Each row is a point on a landscape with many valleys, with its height.
A ball rolls from a point to whichever of its 2 nearest points has the largest drop for the distance, and stops where none of them is lower. Distance is the straight distance between rows; heights are no part of it.
gese h=672: [ 14 -19  48 -35 -29 -17 -17  21  -2   8   6   6  -6  32  29  13   3   6
 -59   5 -14  17  16  11 -36  -5  -9  31 -10   6]
Bamod h=191: [-11  33  12 -14 -14 -12 -19  19  15  29  -7 -10  -4 -18  27 -18 -16 -11
  27  -8 -10   6   2  38 -32  16  -8  -3 -57  30]
zevek h=343: [  7  24  -5   0   2 -22  25  -7 -20 -38  29  -9 -24  -3 -37  29 -38  16
  -9  57   4  12  -7 -20 -10  -3  28   5  22 -26]
vif h=345: [-31  18  12 -35 -57  26 -28  17  14   1  22 -52  17  -6  12 -13 -46 -29
  78   4   3   3 -38  46  14  34  26  -5  -5  -4]
kod h=316: [  9  -4 -40   0  72  27 -37   6 -10 -35  20  28  17  54  10  18  39  14
   3  -2  30  -6 -32   0  -6   5 -14  21  32 -17]
dobe h=486: [ 19 -26 -21 -18  48  12 -14   2 -19 -16  16  32   1   8 -40   7  63  22
 -53 -22  17  -4 -13 -31   2 -10 -31  -1  34   1]
Rez h=420: [ 13 -28 -12  36  -9 -19   5 -12 -26  40 -23  20  15 -16  -7 -17  -8  11
 -27 -38   7  29  36 -20  27 -18   9 -21  20  14]
puvu h=459: [ 17   2  17  -8  -6 -34  -8  -3  -8 -40  63  33 -48 -13 -16  46  -9  22
   0   3  25  26  28 -12 -20 -53 -25  18 -42 -17]
lemut h=118: [ 21   6  14  -9   1 -10   4 -14 -29 -38  31 -24  10  46  -5  -3  10  -4
 -32  13 -28   5 -10 -16   8  10  13  15  43  -6]
mapo h=172: [ -2 -26  -2   5  25 -38 -12 -19 -13  33  15  -6   2 -19 -45  -4  11  10
 -55 -37   4  49  13 -27   2  -2   2  -2  28  45]
liro h=549: [-14  22  60  18  -8   5 -10  17  22  11 -35 -34  -7 -64  -1 -21 -35 -17
  32 -24  -6  -8 -10  -5   7  27  39   5 -42  52]
mudig h=269: [-36   0  39 -47 -57  19 -51  27  13 -12  11 -34  -4   3  15 -14 -56 -23
  54  14  -9 -12 -46  44   0  33   5  16   7  17]
bep h=137: [ 25   2 -41   7  50   4   4  11  -4  13  -4  35  -2  20  26  20  35  28
 -24  19  17  10  18  -3 -35 -28 -28  -6  -5 -16]
Novu h=283: [  0  13  15   0  14 -31  19   0   2 -18   5   8 -45 -36 -30   0 -17  14
 -19  23   3   2  28  -6 -25   2 -13   3 -28   8]
zipi h=247: [-20 -33 -43 -11  60  29 -24   4  -1  33  -4  16  31  32 -32  -6  61   2
 -51 -19  12  -6 -45 -29   6   4  -4  -2  45   6]
sibi h=261: [-51   2 -20 -22 -36  24 -35  11  -8  13  20   1   5  26   9  -7 -42 -20
  56   1  13  11 -44  66  16  22   5  -1  -1 -15]
pidob h=276: [ 24 -12  20 -12 -24 -12  19  14  -6 -53  20  30 -60  14 -12  17  29  -5
 -10  15 -13 -18   2 -11 -23 -12 -41  11 -31 -29]
dufo h=364: [-14 -18 -38  12  72  48 -23  18   2 -13  -4  -1  45  55  -1   8  24  13
   1  26  23 -16 -40   1  -4  24  -2  16  49 -19]
rutu h=174: [-12 -24 -39 -15  65  27  -6  -2   0  11  -9  14   8   2 -63   2  42  16
 -41   2  23 -14 -37 -39  19  11   4   1  54  10]
nonez h=484: [  4   6   7 -29   5  21  -4  17  -9 -21  -8 -27  31  35   9 -22  26 -23
  -4  19 -29 -19 -30  20  23  51   4  12  28   2]
povaf h=636: [ 11  -2  49 -15 -78 -11 -22  -1  42  -1  24 -17 -22  -3  28  57 -36  -1
   1 -13 -17 -30  -4  -7 -37 -30  12  16  -8 -13]
Lura h=301: [ -2 -32 -29  11  56  29 -10   2  -4  26 -23  32  33  39   5   5  40  18
 -33 -16  22 -11 -21 -12   4  -6 -22  -2  32  -9]
nav h=197: [ 12   3   7 -10  38 -32   2  -7  -7   6  -1   2 -30 -40 -32   8  -4  22
 -44   2   6  13  26  -9 -24   7 -14  11  -9  30]
tafi h=642: [ -6   0  56 -22 -16  -4 -43  -2   9  -1  -3 -40  16 -19  24  23 -44  -6
   4 -13 -22 -12 -30  -1  -3  29  22  40  -3  29]
Vav h=624: [-10  -5  54  14 -30 -24  19 -25 -25 -36  15  -9  -7  28  -6 -33 -27  -5
 -13  -9  -6  -8  16 -19  20  -6  10   4  14  12]
duber h=215: [ 29 -37  45  -5 -40 -17   6   2  -1 -44   0  19 -50 -19  -7  28  16   0
 -24 -11 -18 -32  24 -19 -20 -14 -52   9 -12 -10]
letis h=344: [-15  33 -19  13 -26   0  23   4  22  26  -9  -9  -5   1  12 -18  -7 -11
  34   4   0  -3  13   8 -10  -9  24 -25 -14 -18]
kat h=542: [ 21  17 -38  18  -2  -8  23  17  10  44 -29  19   0 -14  29  -6  10   9
 -17  14  -6  12  42   4 -28 -27  -1 -24 -24  -2]
Nobaf h=366: [ -6   8  31 -19  37 -34   9  -8   4 -43  32  13 -43 -20 -33   4 -24  10
  21  23   4 -15  -2   5 -16   3 -32  15 -47   9]
gute h=663: [-17 -11  -8  48   9  21  34  10  -7  56 -57  -2  29  -4  16 -27  -8  -4
   4   6  -2  16   8 -20  38   7  41 -50  26  12]
Lodaf h=419: [  7 -26 -16   2  31  25  16  11 -26 -31  -8  33  -8  19 -35  10  32  10
 -24  27  13 -34  -6 -22  28 -14 -17  -8  38 -22]
Dagum h=446: [ 14  14  24 -11 -42 -11  -3  14  24 -17 -15 -25 -27 -45   5  42 -11  -3
  -9  11 -23 -26  -4 -15 -26   8  -5  24 -19  -7]
zef h=282: [ -9  28 -28   5 -10   4   1   3  25  41 -25   8   9  -6  32 -13  -4  -2
  36 -12  -8   5  12  31 -11   3  15 -17 -38   5]
rad h=595: [-13  33 -17  -3 -15   0 -20 -22   3  -4  19 -11  16  -1  14  10 -25  -7
  52 -21   6   9 -21  26  22   3  17  13 -15 -16]
tagun h=640: [  0  -9 -27  16  22  27  20   8  -8  49 -52 -12  42  22  14 -20  11  -4
 -21  17 -18   9  -9 -15  31  21  34 -34  41   3]
mav h=451: [ 15   2   4 -24  20  21  21  11 -10 -34 -15 -12  12  27  -2 -29  46 -12
 -11  22 -33 -36 -15  -5  26  23 -20 -12  38   5]
neno h=485: [ 12 -14 -43  55 -19   3  30  -4  -8  40 -14  23  12   9  23 -13   0  10
   0  -9   1  10  51  -5  -2 -55   0 -34  12 -19]
Vive h=272: [ 50  20   7  18 -37   1  15   6 -19  -4 -36 -24  25 -42  24 -12  24 -17
   7 -13 -46 -16  14 -23  17   5   3 -25   2   9]
pugo h=489: [  2  36   1 -19 -24   5  44  27  12 -13 -22 -33 -16   2  -2 -11   2 -16
 -11  77 -28 -11  -9  -5 -19  26  22  -6   4 -13]
kun h=512: [ -2 -25  -4 -36  46  -9 -17  -8  -3  -4  23  10   0  12 -34 -16  50  10
 -53 -23   8  13 -15 -16 -11  -8 -28  17  21  31]
menoz h=705: [ -1  -7  36 -19 -11  -1  -7   0  -9 -13 -13  16  -3   5   0 -13   7   1
 -11 -21   1 -22  11   5   9   5 -20  16 -18   8]
zuna h=411: [ -7  28 -35  57 -20  14  33  -5  18  42 -19  -8  15 -16  17 -30 -12 -11
  58 -24  -4   5  21   4  12 -21  43 -40 -16  -9]
Niruz h=493: [ -3  21  35  22 -20 -22  -5  13  21  33 -26 -22  -8 -60  -6 -17 -49 -16
  19 -24  -1  26  24 -10  -6   2  40   3 -54  35]
numo h=439: [-19  17   8  45  15 -25  14  -4   8  40  -9 -16  -8 -40  -9 -24 -44 -10
  24 -14   5  37  31  -3  15   1  50 -17 -46  36]
Gara h=724: [-20  -8  35 -22 -38  10 -18  -1  -1 -24 -13  19  -7  -8 -12  -8 -16  -4
  13 -34  14 -39 -11  17  22   1  -8  22 -15 -14]
Puz h=49: [ 20 -29 -37   1  58   1  -3  13  -4  49  -3  25  10  14  20   0  45  29
 -44   1  11  26  27   3 -20 -28 -36  -5   6  17]
belo h=563: [  1  36 -26 -31 -36  17 -21  -6  21  -3  17 -21   7 -23   8  30  -9  -9
  47   0  11   0 -39  29  -2  13  23  15 -10 -47]
pules h=562: [ -2  -6 -29  17  21  -3 -22 -29 -16   7   0 -11  46  15  18  14   3 -13
  -2 -35  -6  35 -27   6  44  22  14   3  20  -4]
pir h=536: [ 21  32  14 -12  -6   0  21  10   1 -22 -22 -50  -3 -20  10   1  -5 -17
 -14  48 -36 -10 -12 -10  -2  39  30   5  10   6]
fuzi h=369: [-45 -33   0   8   8  22  -1  -1  -6  24 -23  26  20  43   9 -17  -2 -13
  -5 -11  18   1 -16  30  31  16   4 -10  17 -12]
Gadut h=522: [ -9  25 -25 -31 -35  24 -11   6  23 -14  -5 -21  -5 -54 -24  38 -19  -5
  31   1  36  -7 -31   8  20   8  28  16  -8 -56]
fidan h=760: [  5   0  -9  21 -14   4  -5 -24  -6  -5 -18   9  -1 -54 -13  -3 -18  -4
  36 -59   9 -13  15   1  44 -10   6  -4 -17 -12]
palop h=98: [ 56 -16  17  21 -13 -25  16  13 -18  35 -25 -13  19 -34   9 -28  32  -3
 -33 -11 -34  16  55 -27 -16 -12 -16 -28  13  45]
mebub h=681: [ -9  15  41 -26 -82  13  -8  25  46 -10  -3 -43 -18 -10   0  20 -17 -24
  15  32 -14 -44 -21   0 -28  15  26   2   0 -20]
muba h=339: [ -4  19 -41   7  28  33  37  21  20  18 -42   2   0  -5  11   4  12  12
  17  55  -9 -21  -1  -1 -18  -1  -4 -24  -5 -20]
kele h=800: [  9   6   8  15 -52 -13   7   3  18  -5  -3   9 -33 -36 -12  -4 -17  -7
  16 -32   0 -18  31  -8 -13 -26  -4 -12 -31 -22]
Zufun h=413: [ 20 -13 -23  17  38  27  41  -8  -5 -25 -20   7   9  33   4 -20  37   2
  -2  36 -25 -36   4 -15   9   0 -24 -27  35  -9]
loni h=577: [ -1   2 -40  36  34 -14  -2 -32  -6  48  -8  -8  40  10  31  17  -7  -7
  -8 -23  -3  46 -10  10  27  27  22  -3   5   3]
keke h=596: [ 11  26 -57  42  20  -3  10 -24  -8  20   1  -9  32   6  30  14 -10   0
  21   3   0  33   3   8   8   1  25  -1  16 -16]
tav h=346: [ -9 -55 -26  55  54  23   1 -14  -9  56 -22  30  41  30   7   0  24  21
 -25 -31  17  10   9 -29   3 -26 -16 -21  30  -5]
Dapug h=464: [-42  23  14  35  -9 -25  12  -3  27  33  14  -6  -8 -10   3 -36 -61 -21
  45   2  10  29  17   9  -1  -5  58 -23 -46  21]
Lefev h=326: [  0  10 -33 -12  -4  28 -23   7 -14 -28  25  47   3  66  16  13  25  13
  21   6  22  -6 -16  31  -8 -16 -12   8  -6 -37]
tata h=223: [ 35 -19  21 -28   4  -2 -40  -6 -37 -50  46   8  15  45  -2  22  27  12
 -43 -30   0  12 -18  -9  17  -5  -4  35  18 -10]
vamir h=427: [-27  13  48 -36  25 -21 -14  -6  12 -17  14 -10 -29 -21 -22   3 -30  10
  16  24  -2  -7 -10  26 -30  17 -15  29 -33  32]
Buda h=546: [-14 -19 -19  -6  41 -16 -31 -30 -10  23  17  -3  41  32   9  -4  30  -9
 -26 -42   2  39 -26   3  18  16  -7   6  11  20]
Tisa h=193: [ 56  -6  30  33 -32 -13   7  10 -16  15 -40 -18  22 -57  16 -10  15 -14
 -11 -38 -43   0  39 -38   4   5  -2 -21   0  37]
sonan h=515: [ 12  12 -28 -19  11  21 -19  -8  -9 -21   6 -34  43  22  15   0  -1 -13
  18   8 -16   9 -38  31  34  36  23  24  29 -17]
tuzot h=514: [ 19  -5 -43  37  19   2  19   6  -8  55 -30  12  23   5  30   3  10  19
 -23   4   0  27  44  -1 -15 -27  -3 -22   9  -5]
far h=483: [ 24  24  -5 -11 -25  -2  22  27  11 -12 -25 -16 -37 -48  -9  25   5 -13
  -6  34 -26 -18  -4 -10 -22  24  -5   4 -19 -15]
lavi h=65: [-33  11  43 -21 -22 -12 -45  19   8  31   1 -15   8  -2  32 -12 -47 -18
  26  -3 -17  17 -21  41 -12  37  11   4 -38  39]
lil h=592: [ 19  -1   4   4  -7 -10   4 -13 -14 -49   6  21 -34 -37 -25  27   4   8
   3 -13   8 -16   2 -13   4 -11 -33  14 -19 -13]
temul h=334: [ 13  -8  26  -8 -73  -9  22  11  21 -43  23  11 -54  -1  -2  30  14 -21
  15   4 -13 -42   1 -26 -38  -6 -44   0 -24 -42]
veve h=180: [-45   0  19 -26 -39  10 -56  27  -6  17   3 -10   4  20  15 -11 -49 -24
  31  -3  -3  10 -46  58   5  46  -7  13  -9  15]
ged h=389: [ 13   7  23 -25 -51   3  -6  22  29 -39  12  -4 -44 -21 -11  57   0 -18
  13  15 -11 -40 -23 -11 -29  10 -11  20 -30 -45]
Mepek h=534: [ -6   9 -35  -9  36  29   9  -8  -6 -18 -16 -40  21 -18  -2   1  -3  -2
  22  25  10   8 -28   7  41  39  27   9  33  -4]
Netu h=507: [-18  31  15  39   0 -18  13 -11  27   6  17 -13   2   5   2 -59 -36 -19
  77 -21 -10  19  19  11   6 -10  38 -32 -52  32]
bikas h=319: [-45  -9 -12 -10 -10  32 -25   6   1  20 -19   8  16  17  15 -12 -16 -17
  38  -5  22   1 -31  53  33  34  13  -2   1 -13]
mobeb h=618: [ -7  13  26 -23 -27  -7 -39  -7  -5  -4  21 -20  25  -5  19  23 -39 -15
  34 -30 -14  -1 -36  28  14  13   3  39 -14  -4]
Boti h=410: [  4  -6 -36  28  26  50  46  14   9   0 -37   9  -1  -1   5   7  35   7
  33  51 -18 -60  -7 -26  -4 -21 -32 -29   6 -33]
Reb h=575: [  3 -16  42 -11 -35 -38 -29  13  10  34  30  -7   8   3  46  15 -28   1
 -19 -28   4  48  26  25 -27 -29  -9  33 -32  14]
gebe h=657: [-17 -14  15  -2  23 -11   1 -27  -6   0  23   4  21  48  10 -47  22  -3
  -6 -26  -7  10   9   6   8   1 -20 -14  11  37]
Fota h=183: [ 39 -13  18   0  -1 -14 -16 -28 -51 -47  52  -2   9  28 -14  19   9  11
 -36 -11 -11  18   3 -17  14 -14  -7  26  35  -9]
fezi h=421: [  5  28 -18 -14 -13  14  44  25  12  -4 -34 -16 -21 -39  -3   2  12 -11
  16  53 -19 -33  -6 -10  -9   9   4 -29 -10 -23]
Minu h=490: [ 21   1   7  -7 -20 -31  -5  -5  17 -18  33  18 -40 -29  -3  31  -2  12
   3 -21   7  12  38   6 -28 -39 -37  24 -51  -4]
tir h=686: [  8 -24  42 -40 -20   2 -25  17 -11   7  -4  12   6  39   4 -13  14   2
 -48  -7  -6  -7  -7  13 -13  10 -15  25  -4   6]
romu h=327: [ 30   0 -12 -12  19   0  10  13  -5 -58  12  34 -42  12 -10  29  32   4
 -12  29   5 -15  -1 -13 -12   6 -48   0 -15 -23]
Turis h=664: [-13  -3  53 -44  -4  -4 -47  15  17 -15  22 -34   9  -3  12  17 -53   4
  15  14 -25 -25 -51  22 -13  41  14  40   0  37]
topam h=374: [-20  -4 -21 -23  10  29   5  17  -8  -6  -9  47  -9  56   3  -2  21  13
  -1  26  16 -28 -12  21 -15 -10 -21  -2   1 -24]
biv h=456: [  8   3 -29  55 -28 -16  33  -5   9  32 -10  10   9   6  25 -30  -6  -7
  36 -27  -4  18  48  -8   7 -46  16 -32  -7 -12]
mezuf h=458: [ -1  35 -28  23  15 -41  25 -24  -3  -9  53  12 -15 -13 -20  27 -34  24
  15  24  19  29  15  -9 -17 -30  10   1 -11 -13]
ras h=653: [  4  22  55  -2 -57  27   5  36  38  -8 -46 -36 -19 -67  10   5 -12 -31
  16  15 -25 -40   0 -25 -17  25  29 -12 -24  16]
sosev h=412: [-35 -33 -23  -9  48  61  -4  19   5  20 -35  -2  35  40  -8  -6  29   4
   4  24  15 -30 -37   8  24  29 -10  -1  42  -6]
tib h=501: [ -2  -5 -54  46  10  37  27   6   8 -19 -10  37 -15  -6 -14  32  15  16
  25  31  29 -37   6 -29 -25 -39 -19 -25  19 -64]
dib h=518: [-15   3 -28  25  24 -15 -12 -30  -3  27  25  31   2   8  16  18 -28  16
   3 -22  31  40   9  20   7 -15   2  15 -29  -8]
feku h=497: [-15 -12 -22 -27  14  48   1  28  -2   3 -36 -46  31   1  -6  -4   1 -16
  10  36   7   0 -28  22  50  53  37   7  33  -2]
rala h=409: [ 15  44 -30   7  26 -25  12 -26 -12 -34  46  -6 -16 -30 -21  38 -30  13
  25  44   0  15  -7 -14 -11   0  11  12  -1 -16]
nedem h=124: [ 10 -13 -32  -6  49   8  -7   8   7  58 -18  20  21  32  40 -16  43  10
 -26  -7   2  21   8  21 -26  -1 -29  -7  -7  13]
zapu h=30: [ -5 -10  22 -16   5 -10 -10 -15 -23  -3  10 -26  24  39 -23 -13   2 -14
 -44  -2 -13  16 -27 -20  29  34  24  12  48   8]
Lepav h=743: [-10 -19  12   2 -12  13 -11 -24 -12 -32 -13  10   2 -25 -14 -17  -5  -4
  25 -63  16 -25   1   6  55   3 -10  13  -9 -10]
Ledo h=57: [-12 -24 -19  11  73  15  13 -16  -5  -5   3   5  -4   5 -51 -16  32  27
 -28  18  10 -20  -9 -43  -2  -2 -18 -19  53  18]
Simir h=428: [-11 -34   3   9   4 -22  -7 -14 -16  32 -14  21   5  -4   2  -7  -5   1
 -41 -53  26  34  17   0  30  -1   0  -2  -7  11]
tar h=607: [-13  38  56   1 -37  17   5  38  33  18 -36 -34 -13 -64  14 -20 -22 -25
  30  18 -18  -9   1 -13 -17  18  51 -16 -39  35]
veser h=538: [ -6 -14  -7   3  33 -29 -25 -22  -9  32  28  20  21   9  29   4 -13  10
  -2 -36  24  55  11  31  12  -1 -19  21 -32  22]
livan h=616: [ 19 -10  48   9 -72 -24 -15  -6  31  12  16 -13 -13 -28  26  44 -54   1
 -14 -18  -9  -7  24 -17 -33 -28  37  18  -6   7]
rofa h=349: [-30   4  33 -40 -33  16 -31  13  13 -27  14 -23  -7 -21   0  -3 -24 -14
  63  -3  -5 -28 -27  41  -5  25 -13  15 -20  19]
mirid h=780: [  5  10   5  14 -27   0   9   4  18  -7 -27   5 -16 -57 -10 -19  -1 -11
  48 -50  -6 -30  22   1  19 -19   2 -22 -49   0]
Femo h=598: [-11  11  18  20 -33 -10  40 -19 -18 -33   1   1  -9  19  -4 -34 -13  -7
  15  20  -8 -11  21  -7  12 -17  12 -21  13 -10]
dumu h=594: [  0  -9  41  -9 -71 -31 -22   8  25  37   9  -3  -4  -4  28  28 -47  -6
 -19 -21   8  21  26   5 -40 -34  19  26 -36  -2]
Tez h=373: [ 28  -4 -25  13  22  15  30   1 -13 -38   3  32 -13  26  -5   9  41   8
  -7  43 -11 -24  -5 -16  -9   0 -34 -14  18 -23]
vom h=315: [-34   0  18 -31  33  -3  -2   0  -9 -29  13   9 -20  25 -41  -5 -14  18
 -16  39  27  -6 -26   9   8  14  13  18  14   2]
ribon h=474: [-21   2  -8 -50 -41  41 -20  18  22 -38  -6 -26 -11 -36 -28  19 -15 -11
  45   9  36 -26 -37  29  22  17   9  19  -2 -40]
fike h=535: [ 17   9 -53  39 -11   9  16  -5   0 -14  19  45 -29 -19 -20  43  22  17
  21   6  32 -11  10 -25 -13 -48  -9 -26   4 -57]
bupi h=400: [-32 -34  10   4   0  -5  -3  -5  -6  32 -29  24  12  29  12 -24  -7  -9
 -21 -31  15  14   4  18  23   6  -6 -16 -11  17]
des h=332: [ 35  19  -4   7  10  14  22  10 -14   4 -43 -30  26 -23  22 -16  27 -13
  -2   0 -44 -13  -4 -17  32  26   8 -25  13  27]
vubib h=460: [  7   4 -57  34  14  43  28   6   2   4 -34  18   1 -25 -13  16  24  18
  26  32   2 -42   1 -27   3 -25 -12 -26  23 -54]
Nedap h=381: [ -6 -45 -22  34  14  -2   8  -9 -18  60 -26  13  32  24   6 -24  30   0
 -42 -35   2  22  12 -16  29 -11   0 -36  28  16]
Mubet h=414: [-42   5   6 -45 -52  34 -33  21  21  -9  -3 -10 -13 -18 -13  -7 -19 -13
  56  -1  21 -30 -27  50  14  19  -5   8 -15  -8]
losat h=684: [  4   9  41 -11 -78  33   8  26  44 -28 -27 -54 -10 -46   5  13 -10 -41
  34  23 -22 -47  -8 -17  -7  18  16 -13  -4  -5]
Tovo h=221: [-31  -8  34 -16  21  -8  17  -7  -6  -8 -12   4 -21  10 -38 -37 -13   6
 -32  18   8  -6   2 -14  15  12  10  -5  17  22]
fepug h=492: [-11  19 -28  20   1 -21   3 -27  10   6  39  20 -15  13   6  11 -26  19
  14   1  30  38  32  10 -19 -43   3   6 -22 -25]
kinek h=532: [  6 -14 -20 -25  39 -23 -23 -27  -1  12  35  -9  18  19  -2  -9  36   7
 -39 -41  10  45  -7   2  -3   0 -21  17  13  40]
zugat h=556: [  2  -9  33  -6  10 -47 -35 -21   1  17  38  -9  26  -4  31  16 -31   4
  -9 -42   0  45  12  19   0  -4 -17  40 -30  32]
lopo h=259: [-27  16 -35  22  40  25   8   2   5  30 -21   3  10  20  24 -10  -7  11
  29  32   7  -4   1  17 -26   9   8 -14  -5  -7]
kof h=280: [ 15   8 -26 -19  -6   6 -19   5  -9 -23  29  49 -18  31  20  24  31  11
  -2   1  31   7   5  16 -14 -33 -21  19 -27 -30]
siv h=249: [ 10  19 -13  13  53 -13  30 -25 -17 -21  27 -20 -10  11 -21  -3  -6  13
 -17  56 -10  15  -1 -20  -7   9  13  -8  37  13]
loban h=120: [-19 -19  20 -16  15 -10   0  -4 -15   8   1   9   6  45 -25 -14  10   7
 -58   8  15   5 -13 -13  20  10  17   9  34  -2]
niso h=422: [ 10  -2  17 -10  32 -30  -5 -15 -14 -58  60  24 -37  -8 -29  30 -15  28
   2  11  25   6   6  -4 -11 -21 -27  26 -23  -4]
zab h=570: [-18  -1  21  16 -13  -4  26  -6  -5  -9 -15   8  -5  13   3 -56 -14  -3
  24 -11   4  -7  27   4  18  -8   9 -24 -11  10]
gufem h=68: [ 40  -7  29   3 -23 -26 -13 -17   4 -23  10 -17  -5 -38  21  19   3  -1
  -7 -38 -26  -6  26  -5 -11 -10 -36  24 -19  22]
gesuk h=671: [-28  -6  -1   9  10   9  -3 -27 -15 -14  18  15  18  67  21 -43   1   0
  36  -4  -2 -10  -6  31  17   5 -16 -15  14  10]
sepa h=457: [-19 -24 -22 -24  42  64   5  22  14   6 -41 -23  31   6 -23 -18  22  -7
  -7  29  21 -22 -39   4  56  40  26   1  50  -4]
kiti h=227: [ -1 -35 -10  -2  18 -22   2 -20 -12  21  19  -3  10 -20 -45 -26  51   5
 -47 -50 -10  34  24 -33   1 -27 -26  -8  39  56]
sobo h=658: [ 23  -1  30 -21 -51 -15 -20  20  -1  -6   8  -5  -6  13  28  44 -11   2
 -45  -6 -20   5   4  -1 -32 -13   2  34  -8 -22]
Nozaz h=382: [-11  16  -9  31  -7 -28   7 -15  -8  43 -14  -7   1 -42  -7   9 -46  -4
  -1 -11   7  39  16  -6  18   9  47  -2 -13  10]
nutaz h=144: [ 48 -29  49  -1 -25 -30  -5   3  19 -39  10 -10 -29 -26  28  25  20  -9
 -16 -22 -28 -18  36 -11 -38 -16 -57  22 -28  24]
liluf h=217: [ 27   7 -45  -1  27  11 -19  25 -14 -10   7  52  -8  18   6  51  30  28
 -23  12  38  20  -8   4 -21 -29  -1  13  -4 -35]
fato h=157: [ 30  17   1  15  -2 -27   6 -22  -9  -5   9  -5  -5 -32  12   1  -5   5
  -1 -22  -9  12  31   5  -8 -13 -16  12 -17  12]
Gari h=540: [-17  20  24  35  -7   0  29   4  12  10  -3  -2   5  17  12 -65 -16 -20
  45   1 -10  -3  31   9   0  -6  24 -36 -30  35]
Kone h=461: [-23  12  -1 -16 -46  15  20  11  20 -25  11  28 -36  15 -19 -12  19 -12
  32  18  12 -48  -7  11  -5 -19 -28 -22 -20 -41]
doniz h=418: [-13   0 -17  -1 -15  35  26   9   7 -15 -14  39 -18  38   0 -11  25   7
  18  18  11 -48   4   9  -2 -30 -26 -24  -4 -42]
Meteb h=313: [  2  18 -11  27   4  -9  21 -12 -25   8 -27 -21   8 -24  -7  -9 -18  -4
  -3   2  -7  19  10 -14  18  15  28 -14  21  12]
zov h=237: [ 24  19 -30  24  20 -12  21 -21 -12   0  -4   3   0 -21  -1   4   7  11
   0  13 -11  11  34  -8   1  -8   1 -11   2   3]
Teb h=564: [ 25   1 -37  17  -9  -2   3 -10 -16 -20   9  38 -22 -17 -16  31  12  17
  -7 -12  19  -1  19  -9  -4 -25 -13  -4 -10 -32]
sog h=189: [-24  -6 -22   2  50  14   1   7   5  44 -17  13  18  41  26 -15  11  10
  -4   8   6   8  -4  26 -19   7  -8 -11  -4  11]
Tizu h=643: [  2 -10  31   0   8 -31   3 -33 -18 -13  25  -8  18  24   3 -30  -8   3
 -14 -22  -8  17  16  -7  12  -7  -2   7  19  24]
tukol h=162: [ -9   2 -26  24  80   3  20 -26  -7   5   3 -20  10   7 -26 -18  17  18
 -10  24  -2   2   0 -27  -9  12   5 -15  47  27]
vul h=393: [-31  20  34 -41  29 -15  -2   5  -2 -23  20 -15 -18   1 -35 -14 -33   2
  12  55   5 -11 -28  21 -11  29   5  16  -7  18]
vena h=404: [-16  36   3   6 -28 -32  17 -15  18  12  24 -11  -7 -14  -1 -10 -45  -6
  37   1   4  14   8   7 -12 -16  31  -8 -25  -7]
Dos h=656: [  4  19  34 -31 -81  -2 -23  21  45   6  16 -26 -18  -2  18  44 -21 -16
   3   9 -14 -26 -27   4 -51   0  12  18 -12 -36]
Ravad h=619: [ 11  14 -49  31  20   9  19  -6 -15  30 -25 -15  39  24  22   0  -9   0
 -18  25  -6  21  -4 -10  11  13  39 -12  45 -11]
Nopi h=190: [ 29 -32  22  16   1 -16  27  -4 -22  24   7  -2  11  -1  -4 -54  42   2
 -42 -18 -13  20  46 -28   1 -27 -23 -38  36  47]
Nozum h=248: [ 18 -32  26 -15  -1 -31  12  -7 -10   3  24 -19   3   6 -27 -34  50  -7
 -61 -24 -22  28  25 -32 -14 -26 -26  -3  41  41]
kiru h=266: [ 15  -3  -9 -15  27   2 -26 -14 -24 -41  24  26   8  45  -2   5  37  11
 -17 -16  15  -1 -21   1  13  -7  -9  18  17 -10]
Lifu h=96: [-11 -21  21 -23  42 -41 -14  -8   4  31  21  -9 -11 -21 -24  -3   3  18
 -58 -22  15  43   9  -9 -16   2 -14  20  -4  44]
sug h=455: [ 33 -23  -9 -10  25   2  -2  18 -33 -26  -2  30 -25   7 -43  23  35  18
 -60  13   6  -1   4 -27   4  -5 -14   2  30 -15]

For each start below, name the point where the ball stops.
sosev | zapu
tib | Puz
tuzot | lavi
Ravad | gufem
sonan | gufem
Lepav | Ledo
Dos | Ledo
